Each row is a point on a landscape with many peaks, with its height.
From any point a climber steps to the highest of the 2 points nearest to it. It stops when none of these is higher. Distance is the straight distance between rows; heights are no part of it.
Bovup: [120 113 179  91 151 155 141  94 146 115 111 138  79 140 122  83  72 158
 128  96 142 147 148  88  95]  h=539
ras: [132 136 159 154 120 157 151 137 174 158 128 117 159  77 138 190 124 139
 132 145 129 167  84 135 150]  h=502
kizo: [106 156  83 173  98 153 152 152 116 135  64 123 114  99  69 171 127 147
 180 138 160 166 175 125 113]  h=619
lel: [113 101 100 109 139  71 107 142 105 109 176 136 101 158 183 102 151 102
 129 131 124  90  94 181 136]  h=260
mobon: [100 177 178 102 130 181 137  92 158  97 156  87 137 167 128  94 175 118
 114 139 129 106 131 172 115]  h=427
lat: [122 120  60 153 133 106  94 149 119 111 127 112 105 157 103 129 170 100
 141 153 173 121 137 131 164]  h=119
koru: [131 123 221 122 113 146 167 102 143 158 110 142 118  89 145 158 116 143
 110 118 130 172 131 162  80]  h=217
mopod: [110 173 144 104 121 130 139  81 127  76 183 119 127 195 106 109 145  97
  77 152 118  64 121  87 150]  h=341
pebug: [123 101  96 173 106 107 130 173 115 170 111 148 114  92 137 198 150 139
 133 140 163 191 118 148 141]  h=515
Seza: [111  96 114  82 151 142 110 126 111 125 132 118 106 144  41 105  96 100
 129 134  99 108 159  41 183]  h=434
ded: [139 129 170 107 133 185 187  90 159  98 130 135 126 168 101 124 106 154
 124 125 145 122 169 114 150]  h=39
zugi: [123  64 130 113 121 140 161 154 152 148 140 124  64 141 104 110 122 130
 162 133 143 147 123 152 194]  h=189
bugul: [ 97 142 161 108 113 126 138 111 137  80 133 105 127 215 143  55 130 128
 114  85 125 102 104 171  99]  h=66
Giru: [173 110  99 162 124  71 117 131 117 127 153 150 104 163 142 130 109 150
 114 121 174 117  84  97 172]  h=336
Nok: [ 81 141 141  63 148 150  85 128 127 129 133 109  79 102  85  94 159  71
 117 160 119 114 133 141 102]  h=130
Sivub: [ 92 137 133  88 119 131 125 136 139 116 130  94 161 177 115  82 130 135
 125 111 115 112 132 181 114]  h=74
podo: [ 93 159 107  87 169 149  71 122 100 142 125 146 106  92 109 116 178  83
 133 156  93 100 170 164  66]  h=140
dasup: [146  92 140 110 148 111 101 108 131 140 150 121 123  74 175 126 134  96
 126 162 117 122  93  65  96]  h=295
Betuf: [133 146 113 130 156 104  95 105  96 114 121 155 123 121 155 114 128 128
 108 135 150 113 156 146  90]  h=252
gud: [136  79  55 130 152 101  89 161 101 153 115 129 113 104 123 132 156  98
 153 149 146 138 151 134 133]  h=131
mose: [132 119  86 118 136 147 168 125 123  96  96 144 135 219  47 142  81 163
 139 100 123 112 172  77 156]  h=77
soki: [147 178 127 116 164 165 110  87 138 127  85 136  97 121  65 127 152 122
 129 138 161 124 168 108 118]  h=159
Sivu: [134 115 130 145 101 115  93 182 193 136 192 136 164 123 183 153 136 111
 145 146 106 121  47 165 131]  h=568
Puza: [189 128 132 160 136 102 140  95 129 168  92 124  85  54 114 164 112 105
 160 167 134 156 146  40 142]  h=737
topo: [147 124 147 100 132 103 114 100 103 108  92 129 135 102 143  81 101 125
 109 104  96 137 149  81  50]  h=537
tifo: [152  40 115 106 125  96 126 160 136 151 153 111  95 121 145 118 118 115
 153 134 143 137  92 128 182]  h=165
lozib: [148 119  78 169  99 130 178 128 128  90 133 153  91 180  87 154 160 138
 147 101 181  95 110 150 178]  h=95
Bag: [116 177  69 149 132 133  97 127 102 140  71 128 151 164  46 129 133 138
 144 133 149 126 177  92 128]  h=528
gop: [100 119 131  81 126 126  99 127 116  92 153 114 104 189  67  81 101 103
 102 107 113  85 133  82 171]  h=395
Kiz: [107  77 114 151 118 134 144 188 122 154 113 135 103 105 137 174 144 136
 135 131 152 184 152 222 143]  h=593
pife: [131  93 179 133 132 117 131 120 112 160 138 173 117  82 176 163 132 139
 107 122 136 161 117 128 105]  h=237
siv: [122 141 176 116  85 150 162 126 149 118 111  95 202 125 166 110 128 142
 110 107  96 140 105 173  98]  h=396
minev: [136 140 133 117 138 127 123 102 139 106 182 103 144 158 113 123 146  93
 110 164 101  68  91  63 174]  h=323
sino: [117 120 110 133  99 105 132 171 140 149 149 107 192 142 175 137 143 133
 128 127 105 121  84 217 129]  h=301
kope: [152 130 166 133 148 168 165  86 152 105 164 145  98 179 116 118 137 147
  96 124 176 100 123 124 164]  h=47
karad: [ 89 141 155  77 124 144  94 123 133 114 142  89 123 110 101  96 161  55
 111 173  97 100 121  91 144]  h=120
Pozig: [117  75  59 135 122  99 123 186  84 169 113 164 136  94 135 134 104 155
 153 110 108 165 176 145 130]  h=553
Vunun: [127 165 104 121 168 166 135 101 132 114 104 150  81 174  48 117 114 170
 135 119 153 136 163 107 136]  h=170
reti: [144  89  86 135 114  79 107 167  79 159 126 143 190  99 167 136 113 154
 125 116 108 134 143 125 122]  h=623
fak: [143 164  79 160 131 152 108 159  78 167  99 172 142  74 127 141 145 149
 129 121 102 119 194 185  92]  h=224
Nimav: [122 142 118 105 100 135 127 144 125 144 104  80 188 142  95 107 117 133
 145 121 105 145 142 152 158]  h=85
zir: [123 111 169  82 131 125 160  95 132 103 126 115 120 152 111  81  59 141
 136  91  98 132 153  59 146]  h=492
damet: [147 141 137 107 153  99 113  81 112  99 152 125 113 151 130  90 131 125
 104 133 172 113 125  71 136]  h=340
nak: [137 169 177 104 130 111 116  79 129  89 108 105 148 132 150  81 149 110
  87 122 112 117 118  79  63]  h=501
kuv: [122  85 141  83 114 103 126 141 126 127 120 105 142 159 132  71  71 149
 144  76 108 154 136  99 117]  h=447
duz: [151  96 116 173 131  71 105 150 111 144 156 174 103 134 168 162 127 146
 107 110 168 121  74 165 147]  h=305
tulet: [119  80  92  93 137  88 102 147 122 127 145 130  84 169 118  82 124 109
 147 113 134 102 116 183 161]  h=239
nor: [160 121 138 124 146  96  89 106 145 104 175 127 125 113 162 121 118 130
 127 139 148 119  80  46 131]  h=316
vade: [173 119 128 171 111  99 136 136 142 142 139 151 122 126 131 174  83 159
 123 124 154 159  84  70 181]  h=375
rase: [152 104 191 145 120 145 145 125 187 130 189 144 111 137 156 147 106 134
 130 123 139 126  54 108 166]  h=451
Pafe: [104 200 158  93 115 126 112  79 133 113 125  86 149 122 127 111 174  86
 100 165 104 115 125 108  80]  h=476
mok: [141 113  95 141 122 119 135 169  82 193  70 152 128  82 111 158  89 153
 155 123  81 155 184 137  90]  h=600
Batib: [114 149 101 134 130 129 116 135 128 116 155  93 176 135  90 159 156  63
 120 186  78  71 102  49 209]  h=302
sezu: [102  79 111 105 154 138 127 155 148 131 128 139  47 166 118 106 121 129
 154 102 168 130 126 211 160]  h=215
loso: [103 106 107 124 110 171 197 159 154 129 107  94 148 150  52 151 101 149
 183 128  85 159 166 136 181]  h=23
fofil: [133 105 107 153 138  75 109 162 126 130 193 171 104 134 212 139 152 121
 121 138 135  95  55 174 131]  h=281
Deno: [104  89 131 167 144 135 112 173  87 133 135 180  93 123 165 153 139 142
 120 102 127 149 139 236 146]  h=694
tanod: [ 95 159 114  90 160 105  87 110  84  97 108 137 124 142 123  78 124 128
 117  96  78 116 165 101  36]  h=503
toda: [126 102 144 116 115 113 134 149 123 137 131 134 120 150 156 122  96 151
 114  92 155 139 112 187 132]  h=364
pados: [162 108  90 166 138 120 117 127 123 151 113 132  90  70 121 172 159 103
 153 170 180 151 116  62 146]  h=644
zun: [166 174 156 155 110 151 147 100 153 165  87 104 163  76 121 160 124 136
 132 148 121 137 132 116 131]  h=567
Zerov: [124  92 167 139 115 119 115 151 124 135 168 153 152  95 209 147 120 151
  99 101 115 143  72 133  99]  h=258
Vamu: [131 131 152  93 123 159 133 107 145 131 117  93 154 111 100 107 141 109
 150 140 115 133 137 128 149]  h=97
zuv: [102 124 172  90 120 171 142 112 156 118 155  63 163 104 117 114 167  68
 139 148  76 104 108 103 174]  h=109
zuded: [109 163 136 121 155 166 154 112 144 124  87 152  96 153  73 121  87 200
 131 109 150 163 157 154 113]  h=184
rifub: [167 129 165 176 124 141 147 119 183 125 172 154 146 127 148 177  74 150
 131 115 123 133  85  62 180]  h=412
Balip: [130 149 109 106 130  85  97 105 105  96 159 122 126 203 102  90 126 121
 101 127 145  71 133  78 167]  h=365
kupem: [124 132 123 125 127 122 108 150 161 134 165 103 174 113 173 139 146 109
 129 162 104 119  77 129 108]  h=627
galu: [134 153 154 161 134 163 147 133 202 137 155 122 179  63 132 161 117 100
 161 144 106 129  83  99 170]  h=450
Fup: [133 113  81 192 124 113 116 154 125 134 130 137  84  97 141 199 167 123
 137 142 213 162  99 112 160]  h=571
zerib: [130 104 167 137 124 157 113 146 208 125 194 112 131 107 166 128 141  95
 162 151 119 127  49 124 161]  h=505
bada: [123 111 176 109 146 126 121 101 113 112 119 162  91 127 168  91 102 145
  98  85 146 151 137 132  71]  h=588
kor: [117 132 140 103 124 192 201 119 154 110 112 107 168 163  75 135 103 138
 142 120  92 126 171 132 171]  h=32
mar: [117  81 145 108 109  89 142 161 110 148 118 136 140 128 145 108  61 169
 134  89 108 171 144 152 115]  h=406
Sufe: [145 136  87 157 140 109 131 121 136 109 145 136  94 167 125 120 167 120
 135 136 177  94  94 182 168]  h=107
Fev: [138 208 156 115 130 164 129  76 144 109 126 105 153 124 113 116 170 132
  97 167 144 106 142 142  98]  h=452
kogu: [105 112 182 136 159 135 127 107 110  93 148 171  99 110 208 104 148 133
  80 102 136 129 124 164  64]  h=639
gepe: [149 130 135 130 143 117 107 114 109 138 147 142 137  59 192 128 152 116
 108 131 100 115 125  99  67]  h=279
siro: [ 94 192 113  89 172 164  99 105 130 140  91 118 112 114  62 118 154 119
 132 139 118 114 164 158  74]  h=149
Neba: [107 158 184 110 136 167 152 109 139 145  87 154 119 124 114 127  86 170
 115  98 130 165 158 183  65]  h=199
zuk: [103 112 142 154 144 138 105 131  83 105 168 168 106 110 204 121 152 145
 106 109 119 115 141 209 110]  h=612
ropuv: [129 168  65 184 105 137 138 134 117 124  86 118 151 129  89 150 159 141
 145 133 179 146 157 115 137]  h=570
bisa: [139 112  84 147 103 154 200 134 137  82 107 149 118 206  73 175 121 140
 136  98 162 102 160 119 160]  h=86
mub: [157  76  77 134 130  81  96 152 107 160 130 104 136 111 124 128 121 115
 151 146 150 141 108  90 166]  h=145
kovo: [158 180 114 145 130 113  99 116  78 147 113 142 148  91 162 128 144 130
 101 129 115  95 169 121  57]  h=266
Bivil: [173 114 119 140 128 118 135 144 106 184  70 135  69  68  94 161  86 135
 164 157 100 159 191 102  76]  h=596
beka: [166 110 151 118 141 126 138  99 135 156  89 124  73  81 110 136  86 107
 159 144 121 156 173  69 113]  h=660
tika: [120 133  77 163  92 145 180 161 130 134  87  84 176 115  87 163 124 119
 189 129  98 149 155 110 189]  h=13
kubor: [110 155 178 118 118 133 136 115 125  99 119 130 169 143 180 106 128 162
  87 100 136 132 133 184  64]  h=429
ligas: [134 152  72 165 158 117  98 139  89 130  92 171 127 106 129 141 154 127
 115 148 157 120 179 167 104]  h=238
buzik: [128 146 134 132  97 145 154 146 155 142 141  95 162 147 144 129 149 144
 132 139 138 123  92 188 153]  h=328
kod: [147 106 104 126 114 108 120 151 116 157 134 113 200  77 166 145 137 125
 133 148  91 140 104 122 121]  h=702
duk: [122 124 181 125 102 165 164 127 174 135 155  80 185 122 165 122 124 133
 149 113  99 132  78 150 156]  h=361
Fezu: [135 137 171 133 110 143 153 100 151  94 169 111 122 189 156  96 128 143
 109 113 153  95  90 149 139]  h=56
zomi: [155 162 101 179  85 115 150 155 101 172  46 125 135  71 100 194 125 129
 156 148 130 169 170 134 100]  h=690
Visum: [ 77 144 101 104 142  92  93 121  86  85 145 142 117 145 179  77 156  96
  97 122  67 111 161 135  69]  h=478
Noti: [ 88 162 135 112 139 106 126  98 113  73 134 143 140 166 189  92 145 128
  90 114  99 127 145 167  53]  h=456
mobi: [116 124 147 147 103 104 118 158 134 127 158 133 180 142 213 136 131 149
  96 101 122 120  67 183 107]  h=278
gotus: [159 180 130 201 100 134 153 123 133 169  68 124 153  80 114 217 138 133
 139 144 143 155 122  98 112]  h=622
mokog: [120 152  91 125 142 135 107 115 103 133  87 134 142 159  31 116 107 125
 132 128 119 113 170  32 158]  h=484

Two climbers start at each pair of points below. Name the first point that both come to, or write never.
dasup, minev -> Balip
toda, Neba -> never
Batib, zuv -> never
lat, Vamu -> never
Giru, pife -> never

For each start below, name the point where the climber stops.
ligas -> zomi
Sivub -> topo
koru -> topo
tika -> topo
bisa -> kod
